Points on a hilly landscape, in no order, each with its height.
A ball rolls from a point to whichever of its 2 nearest points has the largest drop for the distance, and stops where none of them is lower. Distance is the straight distance between rows; heights are no part of it.
j_182 h=33.5: [ -52   26   37   16  -22  -11   51  -40    5  -58  -30   23   23   29
    5   52   -7   44  -11   -8    3   20   30    8    0 -106]
j_489 h=30.5: [ -4 -39  -9   3 -71   9 -27  -8 -65  11  37 -57  28  -4  14 -47  -4  57
 -26 -33   8 -25 -49  31  -6  50]
j_678 h=56.8: [ 74  -6  22 -52  70  10  23  40   7  17 -45   4   3 -50  -4 -63  41  -3
  33   2   8 -37   2  50 -15  46]
j_297 h=29.9: [ 45  27  19 -44  95 -16  37  33  35 -57 -81  27  19 -27 -16  36 -10  -5
  32  14   1  -3  14  24 -11 -69]
j_96 h=33.2: [-19  16 -47 -22  17  83 -28  10  13  17  22 -14  34   9  29  13 -43  24
  56   3 -44  19 -35 -74  38 -32]
j_28 h=49.6: [ 22  35 -20  -9  31 -15   8  37  48 -16 -26 -12 -39  33  27 -18  21 -28
  24   5  22 -21  10 -24 -15 -65]
j_676 h=26.7: [-16   1 -41  -6  51  66 -20   1 -25 -39  19  48 -11  -7  -2  12  -3  38
  23 -36 -37  27 -71 -59  36  -1]
j_811 h=35.3: [ 48  -6 -40  -3  25 -11 -15  70   5  -3 -25 -30 -32 -26   2  26 -20 -27
   7  38  51  17 -20  27  19 -37]
j_627 h=52.1: [-37  -7  -5  40 -86 -11  18  -8 -13  44 -17 -19  32  -1   5  30 -48 -15
 -20   6  49   8  24  26  32 -57]
j_660 h=77.8: [-25  15  34  -9  22 -25  27 -59  12 -15   1  51  20  22 -15   5   8  26
 -11 -12 -88  15  24 -29 -44  28]
j_323 h=42.0: [  2 -45  19  31 -35 -12 -29  -1 -56  -7  11 -48 -20 -41  12   3  22  26
 -33   9  61 -16 -11  93   4  15]
j_299 h=44.2: [-33 -25 -38  53 -25 -21 -27  23 -19  21  36 -31 -65  -4  23  42 -23 -25
 -17  37   7  30 -13 -42 -26  51]
j_99 h=54.8: [-21 -15 -68 -17   5  13 -25   5  10 -13  23  23 -12  68 -35  54  24 -19
 -24  -9 -29   3   3 -62  43 -22]
j_496 h=51.4: [-15 -14  39  -8 -69  -9  24   4  -9  38   1  28  69  67 -46  33 -51 -51
  -5 -45 -17  -8  51 -23  -7 -36]
j_612 h=25.4: [ 40  11  53 -23  45  12  37  24  -6 -19 -63   3  24 -59  -3  23 -10  10
  35  48  36   1  17  61  -3 -33]
j_236 h=28.4: [  5  33  43  23  22  -9  -4 -28 -10 -37  -1   5 -41  -8  12 -58  36   8
   0  -9 -11 -10  -5  17 -54  24]
j_671 h=72.7: [  3 -30  11 -47  32   3 -15 -22 -45 -31  12  47   0 -11 -35 -48  61  49
  -4 -62 -46  -9 -54  29  18  42]
j_444 h=33.4: [ 24  16  16 -12  -6  36 -12  10  16  39  17 -41  12 -13  47 -72 -17  -2
  35  26 -35 -40 -10 -15 -31  82]
j_398 h=16.6: [  0 -16 -27   2 -20  37 -14  33   4  16 -22 -56  13 -23  32 -25 -18  14
  32  16  57   4 -24  47  58 -71]
j_666 h=55.2: [ 21  -4 -24 -24  68 -24 -22  52  13 -42 -12  45 -46  -9 -19  38   1 -13
  19  13   4  20 -25 -19   3 -30]
j_89 h=44.3: [ 27  10  51  34  21  -6 -11  18 -33 -35 -18  -8 -81 -45  30  39  -9  -8
  -4  57  63  -3   0  35 -23   1]
j_633 h=71.5: [ -7  33  42 -21  43 -12   5 -58   7 -38   7  50  -5  16 -23 -56  57  24
  -5 -52 -43  -8 -17  14 -28  10]
j_983 h=43.2: [ 20  22   9  16  49  60   6  26   5  -3 -26  -9 -28 -29  51 -30 -41  16
  69  19 -27 -10 -50 -53 -20  56]
j_237 h=69.5: [-16  14 -15 -19  57 -30   2   2   7 -60  -1  66 -23  28 -28  65  24  -9
 -10  -1 -45  17 -11 -46   0 -54]
j_763 h=53.4: [-17  20 -37  -4  12  17  -7 -33   9 -19   8  13  -3  63  -8   4  25   0
  -2 -25 -19   1   4 -66  20 -43]
j_76 h=32.3: [-23 -13  -2   0  -5 -35 -22  -3  13 -23  27   9 -36  11 -21 -11  45  -6
 -42 -16  -4  16   9   7 -14  10]
j_719 h=37.7: [ 13 -22 -19  41  -2 -26 -22  69 -21  18   1 -33 -53 -52   7  86 -25 -43
 -22  78  66  17  -3  20   6  -2]
j_314 h=25.0: [-19 -21 -21   9 -38  28 -39  -9 -37  10  46 -27  19  -1  22 -21 -12  33
  -4 -19 -24 -11 -51  -4  13  38]
j_546 h=73.4: [ 21 -11  29 -48  59 -12   9 -17 -14  -9   3  61   8 -16 -35 -46  67  26
  -1 -18 -60  -9 -40  30 -12  64]
j_198 h=18.7: [ -2  26  32  14 -44 -17  36 -23   3  42  -8 -22  46   8   1 -27 -25 -32
  -4 -11  27 -28  55  27 -31  26]
j_221 h=56.7: [  6   1  -4 -42  20   6   9 -43   9 -17  -3  56  50  25 -34 -16  17   1
  12 -35 -53 -17  14 -15  32 -14]
j_389 h=58.8: [ 15 -19 -13 -45  37  24   2  13   0   3 -17  16  25 -26   0 -25  19  21
  27 -15 -11 -14 -19  36  32   5]
j_373 h=44.1: [  8  30  -1 -15  29   7  29   1  30  -5 -15  -1   4  17  35 -11 -29  10
  41  23 -39  -3   7 -44 -44   3]
j_781 h=59.0: [  6  -7  49 -22   6 -26  36 -36  15  24   5  64  53  17 -63  -9  11 -20
 -16 -30 -56 -25  26  16 -20  73]
j_952 h=79.6: [  1 -26  -6 -60  55   8  16 -40  -5 -10   9  85  56 -23 -38  35 -15  38
   9 -15 -83   8 -10  -7  38  29]
j_976 h=33.6: [ 33 -46 -19 -26 -49  -5 -42   7 -35  29  32 -40  18  -8 -13 -53  26  28
 -11 -40  13 -39 -53  35  22  59]
j_242 h=60.3: [ 20   4  30 -19  10 -14  34 -20  25  35  -5  29  48   5 -22 -17  -8 -25
   0   2 -26 -26  31  -5 -21  69]
j_756 h=28.3: [ 26  40  41  26  -9  23  26 -13  19  33   3 -50  10 -25  47 -48 -23   3
  27  27  -8 -17  27 -10 -55  79]
j_394 h=45.9: [ -5  20  -1  14 -50  30  -3 -13  33  26 -11 -36  34  37  37 -53   6   0
   0 -37  28 -16  17   0  18 -73]
j_229 h=76.9: [ -7  21   0 -18  20 -17   7 -23  19  -6  17  39 -22  22 -16 -29  19 -11
  -8  -8 -56  11  19 -48 -36  55]
j_142 h=11.5: [ 25  -1  26   4 -22 -18  52   1   5  48 -32   6  41  -4 -14   6 -33 -23
  13   8  30 -20  48  35 -14   6]
j_315 h=41.0: [ 30  13  17  11 -17 -16 -16  24  -3 -15  -6 -38 -26 -12  12 -94  42  -8
 -11 -14  41 -24 -14  58 -29  14]
j_773 h=44.9: [ 32  10  54  18 -13 -28   3 -16   2 -15  -7 -39 -54 -26  -1 -20  49 -20
 -44  16  63  -3  23  59 -43  33]
j_758 h=39.7: [  0 -31 -51   2 -10 -32   1  63  -2  33  -5 -18 -15 -25 -25  73 -36 -58
  -1  63  48   4   3  -4  10  23]
j_862 h=42.6: [ 13   5  31  16  10 -46 -26  16 -10 -25   1   0 -83 -21  -1  32  39 -30
 -27  53  56  13  17  39  -9   4]
j_39 h=39.3: [-10 -14 -20  14   5 -88 -37  40   5   6  18  16 -54  15 -31  84  24 -65
 -23  34  34  29  25 -38 -20  32]
j_861 h=32.0: [ -2 -65 -57  11 -14 -49 -55  55 -22  10  42   1 -40 -16 -31  59  24 -27
 -35  28  34  17  -9  16  34  47]
j_337 h=32.5: [  2  17 -43   4  24  59  -2  12  19   2  -1 -20 -11  16  41 -33  -4  -4
  39   3 -12  -9 -19 -62  -7 -37]
j_799 h=24.3: [ 24  24  22  23 -32   5  24 -12  16  36  -6 -54  11 -18  22 -44   0 -27
  -7  32  24 -23  42  18 -53  62]
j_647 h=44.4: [ -9 -13 -28  22 -64   9 -33   4   6  36  15 -56  22  27  28 -56  -1  -5
 -11 -23  45 -24  -6  18  47 -33]
j_135 h=52.3: [-28  27 -38   7 -20  60 -29  -8   1  17  55 -34   0  43  33 -42   1   3
 -12 -22 -60 -10 -24 -98 -16  21]
j_553 h=36.5: [ 34 -19 -21 -37  -4 -23 -33  17  -8   2  19 -12  22   1 -11 -77  54  16
 -17 -37   9 -34 -31  56  10  39]
j_584 h=54.0: [ 30  10 -30 -51  69 -11  -2  14  21 -47 -36  55  -5 -17 -32  17   7   7
  14   0   1   3 -17  20  23 -64]
j_222 h=48.1: [  2  24 -40   6 -28  23 -20   9  15  24  17 -45 -17  34  42 -76   8 -26
 -11 -16   3 -14   0 -29 -13  12]
j_844 h=44.0: [-52   9 -39  44 -58  11 -13 -30   8   6  45 -30 -12  45  14  15  -8   0
 -34 -17  14  19  25 -26   1 -40]
j_53 h=45.5: [ 17 -10  36  35  18 -13  19  19 -34 -29 -20 -16 -57 -55   6  88 -31  12
   0  73  45  16   8  19 -14   9]
j_144 h=51.2: [  4 -26  49  -3 -26 -42  27 -44 -30  28 -21  58  57  16 -66  36   6  -2
 -44 -56  18   0  33  71  26 -19]
j_769 h=37.2: [-19 -43 -13  -2  -6 -83 -27  18   9  24  25  36 -37  16 -52  80  41 -57
 -54   0   0  28  26 -16   4  65]
j_480 h=27.6: [ 34  20  52 -21  82 -21  47  15   0 -52 -65  16   0 -45 -13  65  -1 -10
  28  47   8   5  11  44 -18 -35]
j_900 h=42.3: [  9  -6 -35  13 -16  -4  12  64   7  45 -28  -5  19  -6 -25  44 -75 -68
   3  33  37 -10  15  -9   4 -10]
j_21 h=60.1: [  2 -11 -11 -13  24 -14   2   1   7  15  -6  20  11 -11   0  -7  12   0
   5   4 -14   0  10  10  11  15]
j_152 h=75.8: [ -1  -8 -22 -21  39  -6 -15  20  19  -8   9  26 -23   2  -6  -5   5   2
  11   6 -59  11 -23 -51 -19  70]
j_545 h=47.7: [-22  -1 -26  58  -8 -15 -50  31 -10 -21  22 -20 -98   7  30  17  -7 -16
 -15  16  24  17 -28 -44 -21  -4]
j_641 h=28.9: [ -8   4 -19 -29  11  67 -22   7   4  28  26   1  21 -19  30 -15 -36  29
  37  -2 -53  -7 -33 -54  12  22]
j_261 h=37.8: [  5 -35  13  36  -7 -22 -13  -6 -31  15  17 -20 -25 -45  -1  29   3  17
 -28  33  18   2   8  28 -26  70]
j_740 h=43.0: [ 27 -37  42   7 -38 -21  -2  -5 -32   2 -15 -39  -8 -65   2 -11  33 -17
 -37   9  79 -27  15 102  14   8]
j_643 h=24.7: [-28  16 -27   0  -7  75   6   1   2   4 -20 -35  27  -9  41  23 -72  51
  44  37  -3  35 -38 -45  21 -69]
j_831 h=78.3: [-23   4  22 -32  22 -19  19 -54   9   1  32  62  55  21 -28  24 -14   0
 -16 -19 -99  -5  24 -46  -5  48]
j_233 h=57.2: [  7   1 -22   3  54 -26   6  46   6 -19 -14  27 -50  -9  -5  58 -12  -3
  20  37 -25  26 -11 -31 -23  26]
j_944 h=70.5: [  7  28   9  -7  50 -37  -4 -13  12 -46   4  73 -56  20 -22  -5  69 -13
  -7 -24 -38  32 -37 -34 -32  -7]
j_933 h=67.6: [-43 -17 -14  12  19   0  -4 -41 -21 -11  46  35  -8  13  -8  25 -24  23
  -8  -4 -49  34   6 -54 -18  25]
j_937 h=40.1: [ 18 -29  -8   5 -14 -15 -15  25 -34  12   6 -29 -13 -43   8  -2  26   7
  -5  21  26 -11  -9  40  -1  41]
j_853 h=74.7: [  4 -18 -14 -53  66  -4 -25  18  19  -5   7  48 -18  18 -23 -27  54 -10
  11 -25 -70   3 -39 -42   2  80]
j_49 h=51.7: [ 13 -26  34 -43  11  -5  40 -22  -6  12 -24  38  67 -32 -30  17 -12  23
   6 -13  -5 -15  25  73  26   5]
j_552 h=60.5: [ 13   7   9 -21  31 -51  28   8  14  -3  -6  45  13  -2 -39  46   9 -16
  -7  25 -25  -5  26  -3  -6  29]
j_690 h=47.3: [-11  32  18  -7 -25  46  39 -22  41   1 -42  -9  28  41  23 -32   3  33
  37 -22  13  -4  10   1  27 -98]
j_310 h=46.4: [ 25  17 -44 -15  -8  26  -4  25  40  32 -18 -19  22  29   8 -15 -35 -31
  17  -1  12  -6  14  -8  35 -55]
j_341 h=42.2: [ 21   4 -58  20 -20  -4 -11  68  21  60  -8 -74 -22   8  37 -28 -23 -63
  23  45  29 -13   0 -27  -1  13]
j_65 h=31.9: [-23  30  34  -6 -59  51   7 -13  18  47   5 -52  46  -6  57 -57 -28  41
  16 -15 -10 -13  -1 -11   5   6]
j_836 h=53.6: [ 35 -20   8 -16  -3 -62   2  31  -5   0 -29  45  10  15 -51  31   5 -58
 -18 -22  32 -11  28  41  33 -52]
j_821 h=51.9: [ 10  10 -29   1 -18   9 -10  -4  31  16   5  -7  13  84 -12 -25  16 -37
   1 -36  -3 -15  39 -40  33 -36]
j_20 h=55.5: [-10  21 -10 -40   6  25   0 -38  41   4  27  36  47  49 -25   2   5   7
   9 -46 -73 -16  20 -70  27   3]
j_974 h=64.2: [ -7 -32  -7 -14  -4   5 -20   4  -2  40  51  14  29 -29 -15   4  -9 -19
   0  13 -56  -6   0 -40  10 109]
j_674 h=47.5: [  6 -26   4  29  19   7  22  20 -26  21 -13 -21  -5 -67  15  67 -49  13
  20  67  25  14   5   0  -2  26]
j_727 h=50.3: [ 12  16 -46 -11  -1  41 -36  -4  26  23  30 -29   7  53  12 -60  15 -22
  -3 -38 -15 -27 -11 -64  31 -11]
j_348 h=54.6: [ 44  -2  25 -24  23 -57  25  11  13  -2 -31  46  20   0 -36   7  37 -34
  -3   2  21 -11  21  47   8 -27]
j_989 h=43.9: [ 30  -7  45  29 -37 -11  10 -14  -6  11 -10 -76 -13 -32  27 -38  26 -19
 -41  12  81 -19  38  87 -37  31]
j_93 h=49.7: [ 15 -37  -9 -24 -26  19   2  -8  10   4 -16  17  40  28 -38   0  13   1
  -4 -50  30  -7  19  44  94 -92]
j_579 h=79.0: [ -6 -17 -14 -50  28 -15  10 -19  13 -11  26  69  32   7 -29  43 -17  -2
  -2  -8 -70   7  11 -43  25  40]
j_362 h=72.1: [-25 -14   5 -19  13  -2 -15 -48 -33 -38  15  45   1  15 -35 -46  76  28
 -41 -56 -43   6 -44  12  -3   2]
j_4 h=27.1: [  8  -5 -13  33 -49 -66 -43  39  14  19  24 -23 -44  27 -26  -1  50 -64
 -42  -1  61   6  30  27  12  -3]
j_772 h=49.5: [ 21 -14  10 -26  -1  46  32  25 -13  41 -49 -18  72 -76   0  30 -67  35
  34  51  25  19  -7  25  15   9]
j_273 h=49.0: [-11 -12   0 -12 -15  29  -2 -35   6 -14  -7  27  46  33 -15  -3  13  41
 -11 -26  15   2   8   7  62 -82]
j_909 h=43.1: [ 14  -3  -4   4   0 -11 -34  22  -5 -23  16 -13 -46  -7  23 -50  54 -13
 -14 -14  46 -19 -35  22 -20 -11]
j_558 h=17.1: [-34  -8  18  16 -20  41 -19 -33 -46 -22  28 -12  15 -23  19 -41  -8  72
  -2 -44 -36  -9 -62 -12 -10  43]
j_871 h=34.8: [-10 -51 -26 -12  21 -61 -26  38 -26  27  28  37 -30 -28 -39  86  37 -45
 -34  21   6  17  -1  -3  19  77]
j_483 h=23.5: [ 46   3  23 -25   8   2  41  27   5  16 -66   6  55 -52 -30  27 -31  -2
  23  29  59 -13  26  73  15 -44]
j_224 h=22.0: [-32   7   4  20 -17  53  12  -1 -14  18 -23 -47   5 -32  54  -8 -70  61
  53  44  17  24 -47 -16  21 -30]
j_645 h=29.6: [ 17   5   1 -12  16 -65 -22   4  30 -11   3  21 -40  29 -33 -25  59 -40
 -28 -21  10   2   9  28   2  11]
j_639 h=32.2: [  8   3 -25 -14  81  45   7  16 -10 -36  -7  40  -8 -20   7  23 -39  44
  47  12 -39  20 -50 -50  10   9]
j_746 h=27.9: [ -9  18  20   4 -24  26  25 -12   8  26  -1 -26  35  -9  35  -4 -43  40
  38  25  -1   5  10  -1  -8   8]
j_818 h=50.5: [ 21  25  -4  22   1 -30  15  25  34   2 -24 -18 -31  13  21 -26  11 -23
  10  11  32  -5  27   2 -29 -22]
j_661 h=36.4: [-26 -14  26  25 -13 -14 -25 -26 -27 -18  47 -24 -51  -3 -16 -14  27   7
 -28 -20 -21   9 -17  -1 -50 104]
j_435 h=36.7: [  6  11 -37   5 -12  31 -18  24   4  30  -1 -50  -3   3  56 -38 -36 -10
  35  24  12   1 -38 -12  10 -34]
j_523 h=28.1: [-44   2   8   6 -16  41  38 -28   3 -17 -15   4  24 -13  28  35 -50  64
  24  18  -5  28  -8 -27  16 -58]
j_187 h=42.4: [ -8 -27 -17  16 -42  -4 -18  13 -18  31  18 -37  10  -2  18 -25   7   2
 -20  -4  37 -29   4  36  12   5]
j_196 h=52.5: [  2 -15  18   3 -17 -48  27  -8 -18  10 -29  55  32  26 -55  58  -5 -50
 -31 -19  19 -11  49  37  15 -40]
j_870 h=33.8: [ 33  17 -29  -8  38  -6   0  60  19 -24 -51 -16 -11 -12   3  40 -37 -36
   7  38  56   8  -4  17  17 -96]
j_158 h=46.1: [  4  23  71  29 -19 -38 -31 -24 -21 -52  12 -15 -62 -29   1   0  44 -17
 -48  23  66  15  13  97 -27 -12]
j_10 h=45.1: [  9  20 -30  21 -24  -4  -9  32  18  37   9 -73 -49  21  48 -45  13 -47
   0  16  25  -3   3 -13 -24  30]
j_117 h=43.3: [-43  55   2  16 -19  52  -3 -64  32  13  22 -33  26  47  32 -21 -10  17
  14 -18 -31  -8  23 -83 -14 -31]
j_770 h=35.4: [ -7 -27  11  24 -20 -41  -9  -7 -29   1  21  10 -33 -23 -31  25  29 -19
 -46  13   3  14  26  23 -21  46]
j_461 h=41.2: [  7 -16 -10  14   2 -58 -26  51   0  -2  11  -3 -78  -6   2  56  35 -43
 -25  43  43  23   4   9 -11  32]
j_646 h=74.0: [ 32 -11  -4 -54  66 -21   4 -12  21  -2   3  74   2  10 -38 -28  58  -2
  14 -23 -59  -2 -17   3  -1  35]
j_309 h=48.0: [  2  19 -11  35  -7 -14   8  18  10   7   1 -27 -30  -4  46  13 -26 -10
  13  35  28   1  33  -9 -39 -11]
j_146 h=37.3: [-22  20 -18   5  15  33   0  -8   4   4  27  -6  -5  19  39   1 -44   8
  34  18 -60  -9 -15 -70 -37  28]
j_813 h=8.5: [-19   8  23 -17  -8  38   2 -36 -28 -24  16  16  24  -6  21 -44  14  57
  18 -28 -35   7 -30   2 -13  20]
j_583 h=31.0: [-37   1   0  27  12  17  16   4 -23 -51 -15  14 -23 -22   8  82 -46  51
  17  26  17  37 -23   1   7 -87]
j_966 h=46.7: [-17  17  42  68 -32 -24 -20 -19 -33 -47  24 -39 -73 -17  14  17  13   5
 -40  26  52  21  18  40 -40  -4]
j_438 h=59.1: [  8  11  30  -8  62 -52  23  23   6 -31 -22  31 -34 -13 -22  72  10  -9
  -5  40  -7   8  14 -20 -45  27]
j_477 h=48.2: [ -4  29   4 -19  17  47  18 -33  31 -27 -38  16  34  38 -12 -14  33  45
  19 -39  -3 -15   8  -1  39 -80]
j_902 h=34.9: [-21 -11   9  39  19  -6   3 -20 -39 -44   4  31 -41 -29  -6  65 -35  36
  17  31  -1  30 -28 -14   2 -33]
j_186 h=32.1: [ 38  38  -8 -23  52 -17  29  62  38 -26 -75  -9  24 -10 -18  22 -36 -39
  19  23  30  -8  16  24 -11 -69]
j_84 h=48.7: [ 34 -26   5   1  18  34  45  19 -13  31 -49 -38  29 -90  20  51 -65   8
  30  72  31  13 -15  21  -8  28]
j_255 h=49.9: [-44 -15  -8  13 -54  25   9 -46 -14  -8  13  -9  27  20  10  16   1  48
 -21 -28  22  14   9  11  49 -78]
j_181 h=38.6: [ 26   5 -11 -25  48  41  -3  38  -3  28   3 -16  -9 -28  32 -61  -8  10
  54  23 -35 -19 -41 -28 -23  88]
j_437 h=35.0: [ 12  21  20  -9 -66  36   8  -4  21  68  -8 -39  68  25  22 -43 -39  -4
  17 -27 -12 -31  21   1  37  -3]
j_223 h=20.9: [  8 -19   0  -5 -22  13  13  14  -5  15 -37  -6  51 -30  -8  16 -22  12
   5  -1  57 -11  -3  81  49 -42]
j_81 h=18.5: [ -5 -41 -44   3 -33  26 -16  36 -26  32 -19 -41  37 -47   9   1 -32  10
  -1  15  52   6 -21  58  57 -31]
j_701 h=47.4: [-36   2   2 -21 -30  64  10 -33  -5  12  21  17  63  16   6   6 -10  72
   4 -27 -23  13   0 -24  35 -30]
j_403 h=52.9: [ 23 -22   0 -35  49 -10  20   1   0 -26 -33  43  39 -35 -37  31   2  34
  18 -15  -2   3   4  57  27 -48]
j_922 h=47.9: [-54   6  23  51 -31 -14 -13 -53 -29 -58  51   3 -52   9  -2  -4  21  11
 -48 -32   4  30   1  14 -36 -17]
j_97 h=19.1: [  4  -2 -29  14   4  46   9  31 -20  26 -42 -61  -8 -55  37 -15 -59  29
  54  50  35  17 -41  18  31 -53]
j_685 h=70.0: [ 15  19 -12 -35  69 -43  -4  10  40 -47 -14  56 -47  49 -26  18  54 -35
  -9 -20 -26  11  -3 -27  -4 -50]
j_416 h=26.8: [ 27   6  37   7  -6 -61 -19   8  29   8  -7   2 -25  20 -37 -58  70 -42
 -43 -36  48  -9  19  71 -10  27]
j_602 h=36.6: [ 38 -30 -38   9   3 -13 -28  83 -20  22 -14 -36 -30 -63   0  38 -16 -41
  11  63  68   8   0  49  35  -2]
j_42 h=38.0: [ 28   1   2 -26  78  46  15  25  -1  -7 -13  31 -13 -44  16  -1 -51  27
  67  22 -63  14 -38 -40 -14  64]
j_210 h=33.9: [-10   4  26  36 -25 -31 -23 -21 -21 -51  27 -45 -69  -7  -6 -35  42   5
 -33 -35  13   1 -34  24 -59  53]
j_635 h=28.0: [ 21  19  60  20 -13  -2  33  -3  12   5  -4 -58 -47 -17  19 -53  21 -24
  -8  19  25  -5  22  13 -88  71]
j_447 h=62.3: [ 22 -10   7 -26  16 -13  13  24  25  48  16  15  31  -4  -5  -4   1 -49
  19  18 -45 -16  21 -28 -18 109]
j_650 h=71.1: [-19  37  14 -20  54  -7  16 -56  15 -50  -2  51 -33  22 -18 -10  52  11
   1 -38 -37   7 -12 -16 -24 -34]
j_445 h=30.0: [-36   9 -33  24 -42 -22  -2 -19   7  16  18  -8  -2  24  12  29 -26 -17
 -25  22 -19   5  25 -53 -18  25]
j_910 h=47.8: [ 29  52 -25 -19  52   2  24  33  45  -8 -41 -14  -6  25  41 -24 -21 -21
  45  26  -2 -10  14 -32 -36 -39]
j_460 h=55.8: [ 44  -5  35 -48  50 -42  35  12  15  15 -41  21   2 -19 -17 -29  37 -11
  18   6   9 -27  24  49 -19  19]
j_730 h=24.4: [ 16  -3  41  18 -24 -80 -38  18   2 -15  19 -11 -37   7 -20 -14  55 -44
 -55 -14  69  -3  26  79  20  -5]
j_258 h=50.4: [-31  41 -19  22 -31  51 -17 -13  16   9  34 -50 -19  47  47 -77 -11   1
   1 -27 -28  -5 -15 -58 -39  16]
j_887 h=52.6: [-12  -5  57 -16 -17 -27  51   2   5  18 -26  47  51  65 -71  34 -43 -55
 -15 -12 -25 -29  59 -14 -19 -21]
j_738 h=41.1: [-36  32 -28  38 -45  29 -12 -28  32  22  19 -37   6  67  35  -5 -25 -21
  -9   4  -8   0  26 -84   2 -42]
j_432 h=45.3: [-20  14   9  68 -29  -7  -8   2 -21 -19   9 -42 -55 -19  31   5 -27  18
  -5  27  37  13  10   7 -35  -5]
j_300 h=48.8: [-37   0  -2 -10 -71  40   1 -45  -5  31  13  16  78  34 -14  42 -23  33
 -17 -41 -18   1  17 -23  73 -39]
j_972 h=20.5: [ -4  14  41  -3  10  22  31 -32  -5   2  -1  14  33 -13  18  -9 -16  47
  19   9 -43   0  14   3 -33  45]
j_938 h=31.2: [ -30    3    1    3   -7   10   23  -23    3  -31  -18   22   13    9
   -3   66  -15   41   -6   11   -9   28    8  -14   16 -101]
j_815 h=50.7: [ 16 -44 -11  -8 -12 -13 -33  -8   5 -13   4  19  24  32 -23 -36  40  -2
 -26 -55  10 -26  -5  54  69 -52]
j_603 h=35.8: [  6  48 -47 -32  10  63  -5  10  47  19   1 -24  29  35  22 -26 -32  -5
  47  -1 -31   0  -8 -81  13 -46]
j_358 h=54.1: [-27  21 -32 -15 -31  42 -30 -37  23  18  56   5  30  39   0 -13   6   1
 -15 -34 -69  -7   7 -75   7  23]
j_669 h=31.8: [-11  27  46  25 -24 -20  -7 -42 -20 -43  28 -38 -38 -11  -4 -68  46   4
 -18 -37  21   5  -3  57 -48  13]
j_708 h=50.0: [-20 -22  22 -14 -66  22  20 -20 -17  32  12  29  80  52 -50  46 -46 -14
 -10 -51 -23 -11  23 -21  58 -31]
j_249 h=30.9: [  4  38  47  48   1  -3   9 -14  -2 -36  -3 -44 -64  -3  37 -67  23  -3
   5 -18  21 -14 -20  -8 -80  64]
j_927 h=38.1: [ 25   6  10 -21 -21  20  -1  20  16  50  12 -30  39  -5  26 -48 -26 -12
  12 -14 -14 -33  10   3  -6  39]
j_47 h=38.9: [  51   -8   19  -23   17  -31  -20    9    7  -15   -4   -3   -6  -12
   -5 -101   66  -15    3  -23   26  -37  -16   63   -3   11]
j_697 h=46.0: [-44  30  -6   0 -23  69  24 -60   4 -25   3  15  43  38  -2  21  -7  54
  18 -21 -33  20   0 -83  24 -59]
j_516 h=39.6: [-35 -33  -4  55 -16   8 -22  -5 -68 -11  22   4 -37 -53  14  56 -33  44
  -5   9   4  17 -25  10   2   1]
j_319 h=57.9: [  9  -4  24 -41  24 -40  33 -44   7  16 -10  53  46  23 -39   0  23  -9
 -11 -33 -47  -6  23  19  12   6]
j_957 h=44.5: [ 39  -6 -54 -27  -1  -5  14  65  28  35 -34  -5  23  20 -23  18 -61 -65
   5   3  25  -8  13 -11  29 -35]
j_926 h=42.9: [-48 -15  -3  71 -39  23 -19  -4 -42   4  -3 -48 -49 -33  41  21 -46  44
   2  32  23  12 -31  -6  -3  18]
j_850 h=44.7: [-48  43   3  14  -9  32  43 -49  36 -21  -7   3  40  65  11  23 -14  29
   7 -14 -40   8  38 -78 -13 -50]
j_454 h=39.5: [-21 -27  -4  40 -16  -1 -24   3 -25   3  42 -34 -43   3   5  -5  -5   4
 -14  20 -23  14 -26 -28 -37  90]
j_503 h=46.3: [-44  -3 -19  47 -36   9 -22 -25 -28 -40  38 -21 -45   8  22  -4   3  22
 -41 -27  10  23  -1 -24 -19 -27]
j_166 h=29.5: [ -8 -41 -35  16 -42 -57 -52  40 -19  12  39 -16 -41   6 -23   5  43 -48
 -45  -1  51   4   0  30  21  36]
j_648 h=50.9: [-36   3   5  50 -76   9   2 -28 -10  19  10 -38  20   8  38   4 -24  31
 -27   9  52  14  17  23  24 -68]
j_677 h=57.8: [ 58  -7  12 -52  71  19  -2  27  -4 -12 -24  36   9 -37 -26 -52  32  16
  36 -22  -7 -13 -25  58  17  18]
j_133 h=50.6: [  5 -18  28 -24   2  28  48 -10 -14  24 -35  16  78 -57   3  12 -31  37
  34  20   5   6  11  45  25  13]
j_569 h=66.1: [-27 -35 -18   0 -11  21 -14 -14 -21  10  57  29  12   3   3  26 -37  14
  -8   8 -65  12  -4 -42  -1  67]
j_614 h=48.9: [-40  13  24  19 -15 -14   9 -70  -6 -41  14   5  -6  24  -9 -10  27  26
 -36 -30  -6  20  20  21 -26 -30]
j_636 h=80.3: [-15 -16   7 -23  22   5  27 -33  -6 -16  -3  40  47 -16 -16  48 -19  41
  28 -13 -52   5   2   4  17 -14]
j_670 h=20.0: [ -1  -6 -10  -4  29  59 -21 -23 -34 -32  14  33  16 -20  23 -33   5  46
  30 -41 -55  -7 -57 -52  10   8]
j_83 h=50.1: [-23 -21  28  19 -18 -35   8 -62 -18 -13  10  44  30  10 -33  11  26   8
 -56 -51   0  14  35  50   7 -41]
j_934 h=68.8: [-35  -3 -20  10  21 -15   8 -24  -8 -44  14  49 -18  21 -19  57  -1  11
 -24   8 -41  27  -8 -42   6 -21]
j_918 h=39.8: [ 10  -2 -59   5 -26   2 -10  55  14  59 -22 -64   7 -22  20  -8 -45 -47
  19  37  35   6 -16   2  21 -22]
j_333 h=36.9: [-35  24 -16  33 -42 -14  16 -15  31  23   9 -28  19  51  29  42 -52 -25
   1  28  -6   3  41 -75 -40 -24]
j_896 h=51.8: [ 16 -14 -29 -16 -15  10 -27  -2   9  -1   2  -3   0  54 -21 -78  61 -20
 -20 -62   7 -26  -7  10  44 -18]
j_865 h=45.2: [-12  13   1  35  -1 -10 -41  15 -13 -42   1   8 -75  -2  32 -14  44  -9
  -7 -10  28  21 -34 -10 -11 -33]

For each start below, name the point where the ball stops.
j_865 -> j_813
j_666 -> j_730
j_389 -> j_445
j_831 -> j_337
j_934 -> j_337
j_763 -> j_337
j_900 -> j_398
j_20 -> j_337
j_158 -> j_730
j_862 -> j_730
j_477 -> j_730

Call two points neighbours if one is among the 2 nearest of the other. Go from one point of each pair to the other, from neighbour to neighbour, staying as low as possible. Name the highest point that can't be avoided.
j_641 and j_799 -> j_242
j_445 and j_730 -> j_552
j_432 and j_730 -> j_966
j_799 and j_813 -> j_927
j_236 and j_799 -> j_249
j_337 and j_641 -> j_603
j_398 and j_583 -> j_938
